A landscape with many valleys, sampled at points; each row gives a point and its height.
From any point a ball takes the steepest step (drop divided by distance) to one of its 2 nearest points. It stops when none of these is lower. Distance is the straight distance between rows; heights are no part of it.
<589>: [-17 -27 -19 -24  12 -25   5   6 -17   0  23 -30   5  31  -9  24 -23  29
   6  -9]  (h 4.85)
<587>: [ 28  24  39 -19 -46 -15 -29 -10  -9 -11   3  24  18   8  24 -22  29   3
  16 -13]  (h 3.67)
<384>: [ 20 -15   3  21  28   3 -13 -13 -30  23   2 -23 -16 -14 -26  59 -30 -24
   2  -9]  (h 5.94)
<761>: [  9   4   1  17  -8  16 -24  25  43 -13 -24  11  24   9  -5 -11   8   0
 -11 -13]  (h 5.46)
<280>: [ 10 -20 -27  -9  12  -8  18 -22 -52 -36 -10 -15  -3  20   8  15  25 -17
  25 -28]  (h 2.75)
<826>: [  2   4  13 -10 -23  13  -2   2 -41  11   1   2  -5 -35  13  59  -8 -12
  13  18]  (h 6.33)
<447>: [ -8 -14 -17  -3 -18  -5 -10 -32 -12 -17 -23  -2 -12  -6   7 -15  33   3
  -5 -27]  (h 4.55)
<378>: [ 30  19   6 -34  -2  40   5  -5  37 -18 -12  10  17  16 -14  14  19   4
  22   7]  (h 7.42)
<775>: [ -1  -3   0  -5  11 -34  33  18 -39   5  26  -7 -35  15   7 -29 -31  19
   3  30]  (h 8.55)
<413>: [ 16   3 -11  -6 -17  13 -17 -10  42  -5 -31   7   5   9  -3 -28  29   6
   0 -27]  (h 5.15)
<100>: [ 19  22  15   7 -35   9 -39   2   8  -5   0  25  10  -8  20  -4  22  -9
   5  -8]  (h 4.13)
<251>: [ 26  11   1 -13 -23  42 -42  27   9   7 -15  17   4 -15  17  54  -7 -12
  11  10]  (h 6.90)
<607>: [-35  16  -7  27  -1   0  -4 -36  10  14  21  -3 -12 -32 -10  -6   5   8
 -37   6]  (h 3.88)
<804>: [ 41 -23 -13 -16   8   9  20 -11 -40 -40   2  -5  12  21   8  14   3  -5
  44 -34]  (h 2.28)
<512>: [-30 -11 -28 -20   5 -61  23  26 -37  -2   5 -26 -12  40   6 -16 -16  17
   5  23]  (h 3.68)
<42>: [-11  -7 -28 -13  11  26  -4 -22   5  34  16 -17  -8   1 -18  48  14  -1
   2  -8]  (h 5.14)
<821>: [ 10 -24 -28  17  37   5  10 -20 -18  29  21 -31 -16   9 -27  51 -12 -21
   7 -26]  (h 5.73)
<333>: [-27   3  -3  19 -12  -6 -28 -16 -14  18   8  -6 -18 -28  -7  22   4   0
 -22   8]  (h 3.00)
<358>: [-16  22  19  36   0  -2 -33  -2   8  13   9   9 -17 -49 -10  34  -8 -19
 -28  23]  (h 3.04)
<795>: [  4 -32 -21  15   4  -5  34 -24 -32 -22 -18 -15  -4  11  -1 -18  15 -12
   7 -44]  (h 3.17)
<297>: [ 25  -2   0  43  -5  20  -8 -22 -14   3   4   7  -6 -27   5  -3  10 -36
  13 -23]  (h 5.68)
<338>: [ -8 -26 -13 -19   3 -38  -8  30 -23  -1   1  -9  -5  30  10  21 -39  39
 -11   7]  (h 5.13)
<399>: [  2 -15   2   1 -10 -21 -11  47 -19  -5 -22   3 -15  13  18  -2 -35  20
 -15  12]  (h 5.43)
<592>: [ 34  -7   3 -17  14  10  23   2 -12 -31   8  -4  15  11   3  15 -24  15
  23 -28]  (h 1.72)
<45>: [  6  15   3 -15 -30  57 -18  20  30  21 -18  14  27 -22  16  37   5 -33
  18   3]  (h 7.07)
<305>: [ 19  -3  20 -23  20  28   5   4  52 -17  -3   9  42  23 -32 -10  24 -18
  25   4]  (h 7.58)
<269>: [ -7  12  10  15  -5 -26  27   0 -24 -17  25   7  -1 -16   4 -10 -24  14
   0  -3]  (h 6.68)
<837>: [-22  14  17 -11  10  12   0  37  59 -17   4  14  34   3 -25 -22   0  21
  -9  26]  (h 5.98)
<815>: [ 14 -28 -26  22   2  22  14 -22   6   0 -21 -13 -17   2  -1 -24  28 -20
   5 -48]  (h 3.57)
<659>: [  0  -5  13  18  22 -37  25  28 -47  12   7 -14 -26  -4   7  -5 -52   4
  -9  23]  (h 8.67)
<87>: [ -1  20   3  20  -5  19   7 -43  -5   4  16  11 -13 -44  14 -14  24 -27
   6  -5]  (h 5.37)
<291>: [-15  -3 -15  19  11  11  13 -14  31   7  -1  -9 -18  -8 -11 -15  10  -2
 -20 -24]  (h 4.67)
<642>: [ 14  -6   3 -33  13 -19  43 -18 -32 -39  19 -10  16  19  -2   3  -7  31
  27 -19]  (h 2.37)
<798>: [ 11  25  47   2 -39 -23  -3 -40 -10 -12  10  19  11 -13  24 -45  22   7
  18  -8]  (h 3.15)
<649>: [ 13  33  31   6 -16   9 -27  -5  38   8  -2  25  31   3  10 -25  40 -27
  -3  -4]  (h 4.57)
<888>: [ 31  -3  10   4  -6  12 -36  18 -18 -10  -7  11  -3 -12   9  44 -23  -7
   9   3]  (h 6.69)
<236>: [ -5  36  22  24 -19  17 -17 -33  27  12   7  25   8 -29  13 -22  32 -33
   6   2]  (h 4.97)
<802>: [-17   5  -9 -37  -4   1  10 -56   3   2   6  -9  -4  -4  -6  -1  27  35
  -3  -5]  (h 3.52)
<593>: [-32  -5 -14  29   6  -4 -19 -26  -1  54  14 -19 -23 -21 -28  44  -7 -10
 -14   5]  (h 3.86)
<720>: [  6   9   9 -27  -1 -23  36   8   4 -25   4  -5   1  18   3 -33 -17  52
   1  -4]  (h 6.22)
<553>: [ 10 -39 -14 -13  37 -23   0  38 -14  28  -4 -11 -35  42   7  12 -48   0
  -7  10]  (h 5.45)
<82>: [ 12   6  -8 -21  31  -1  48  24  16  -4   5 -16 -12  29  -5 -24 -19  30
   0  -3]  (h 5.96)
<94>: [-47 -12 -35 -11   4 -58  21 -11 -27  -4   8 -27   3  37  -6 -16   0  10
   4  -4]  (h 4.17)
<271>: [-36 -21 -35  -4  -9  -8 -15 -52 -22  11 -12 -20 -13   5  -1  -1  39   1
 -11 -11]  (h 4.92)
<63>: [  8   6  14  20   3  11  -4 -13 -39  19  11 -11 -21 -42  -8  46 -12 -30
   2   6]  (h 6.14)
<380>: [ 17  26   0 -40 -31  50  -1   3  26   5 -13   8   6  -6  12  33  13  -1
  20   5]  (h 7.24)
<566>: [-33   2  -2  19 -31 -28 -13 -24 -36 -20  -1   5  -4 -28  16 -32  18  -4
  -9  -1]  (h 3.54)
<329>: [-32 -27 -40 -28  16 -28  31  -7  -3   7  16 -32   2  43 -15  -9  -6  30
  13 -16]  (h 4.56)
<598>: [ 12 -18   1  -4 -43  -7 -31 -16   4 -15 -35   7   1   9  16 -36  35   7
  -6 -27]  (h 4.84)
<441>: [-41   7 -13  -4   3 -12  -8 -53  13  22  17 -15  -2  -6 -13 -14  15  33
 -22  -2]  (h 4.24)
<237>: [-35 -11 -31  20  -2  17 -16 -35  16  23 -16 -11 -20  -8  -1  -9  34  -3
 -24 -19]  (h 5.16)
<909>: [ 24  14  18 -20  -2  31 -48  29  48 -10  -8  35  43  17  -9  16  12  -1
   4  18]  (h 5.95)
<393>: [-43  -3 -12  15 -16 -43   6   6 -34 -24  -5  -9  -5   2  14 -27  -1  -1
 -17  -1]  (h 2.88)
<639>: [ 18   0  44  -5  23  19  20   5  34   1   9  17  63  18 -23 -34  21 -28
  15  -4]  (h 7.69)
<656>: [-21 -25 -19   8   6 -47  15  23 -44  16  -1 -26 -15  21   1   1 -20  -3
   1   2]  (h 3.12)
<436>: [  5 -36 -14  30  -1 -14  -6  32 -28   6 -26 -15 -26   7  14 -16 -19 -17
 -11 -13]  (h 4.20)
<6>: [-10  23   8 -10   6   9   1 -12  64 -17 -10  14  22  -4 -24 -24  23  12
 -16  15]  (h 5.61)
<662>: [ -2  32  18  11  -3  22 -13   0   2  15  14  10  -4 -50   0  52 -10 -27
  -3  36]  (h 3.87)
<38>: [  6 -21 -13 -13   5 -20 -24  57  -6   5 -17  10 -42  34  13 -31 -20  32
 -21  30]  (h 5.77)
<348>: [ 18  16  18  21   2  -5  10  47  19  12   1  15  14  24  12 -55 -13 -18
  -6  23]  (h 7.94)
<240>: [ 14  31  24  14 -20 -16  10  41  11   5   3  15 -12   8  22 -69 -15  18
   2  23]  (h 8.14)
<444>: [ 15  10  22  20   9   7  18  25  35   4  -1  17  43  15   3 -51   9 -27
   1  -5]  (h 7.80)
<345>: [ 20  26  19   6  -4   9 -36  21  27 -15   7  28  10  -8  -4  27 -18  12
  -2  21]  (h 6.58)
<424>: [ 27   8  18  -3   7  18 -30  36  51  -6 -22  23  57  29  -7 -17  16  -7
  -3  -4]  (h 5.71)
<552>: [ 29   5  23   2  20  25 -43  36  36 -16  -7  33  38   1 -11  43 -24 -11
  11  27]  (h 6.25)
<124>: [ -6 -35  -9  13  12 -36  -8  36 -53   8 -28 -16 -33  16  13  -6 -33 -20
 -17  22]  (h 3.72)
<279>: [ -2  26  30 -13 -30   0   9 -59  -2  -7   6  10  -7 -30  26 -27  27  11
  16  10]  (h 3.71)
<218>: [-16  30  11 -11  -4  40  18 -14  10  24  18  10  10 -43   5  29   1 -29
   9  27]  (h 4.38)
<2>: [-20  17  14  13  34  12   9   3  27  -1  25   8  15 -20 -38  35  -7  -8
 -21  28]  (h 6.60)
<647>: [  9  14  21  12  -4 -27  15  40 -24 -10  12  12 -27  -2  17 -41 -33  22
  -3  37]  (h 8.37)
<364>: [ 13 -11 -25  15  29  34  15 -24  10  13  10 -15  -5   0 -21  41  10 -23
   1 -20]  (h 5.47)
<707>: [-33   8  20  -3  31  19   0  10  48  -7  26   8  31 -15 -46  -1  -4  10
 -18  31]  (h 6.32)
<475>: [ -3  -2   3 -40   0  -7  33 -45 -23 -26   9 -11   1  -1  -4   4  22  24
  21  -9]  (h 2.92)
<809>: [-29  11  -1 -14 -28 -14  -5 -53 -25 -25 -10   9  -6 -29  21 -23  40   7
   0  10]  (h 4.06)
<274>: [-21  17   3  19  15   3  22   1  42   1   2  -3   8 -12 -13 -27   4   5
 -21  10]  (h 5.17)
<390>: [  9   8   5   6  -8 -13  19  19   3 -17  -3   6   1   5   7 -30 -15  21
   4 -17]  (h 6.45)
<225>: [-13  10 -14 -14  -5  34  16 -22   0  37  17  -1  -6 -30  -4  54   3  -6
   0  12]  (h 4.77)
<167>: [ 19 -36  -3  -6  46 -23   9  38   0  23 -21 -16 -15  28  -3  45 -70   1
  -4  -2]  (h 5.65)
<628>: [  4 -15  -9 -12 -28  20 -29   6 -34  -4  -9  -2  -8 -20  11  43  11  -4
   8   6]  (h 6.49)
<559>: [ 15 -21 -21  -9  32   3  23  38  10   9  -1  -6 -20  31   5  -7 -37  12
 -13   2]  (h 5.70)
<245>: [  0 -34 -24  26  -8   4   3  22  -3   0 -28 -15 -19   8  11 -32   7 -13
  -9 -43]  (h 3.99)

Where does a ball stop that starts at each point below?
<38> -> <656>
<45> -> <333>
<775> -> <333>
<345> -> <447>
<821> -> <333>

Call two points neighbours if one is among the 2 nearest of the other. Go from one point of each pair to the other, from neighbour to neighbour, staying as low as possible. Name the highest point that can't be avoided.
<333>, <656> -> <441>
<592>, <656> -> <436>
<393>, <798> -> <809>
<447>, <291> -> <237>
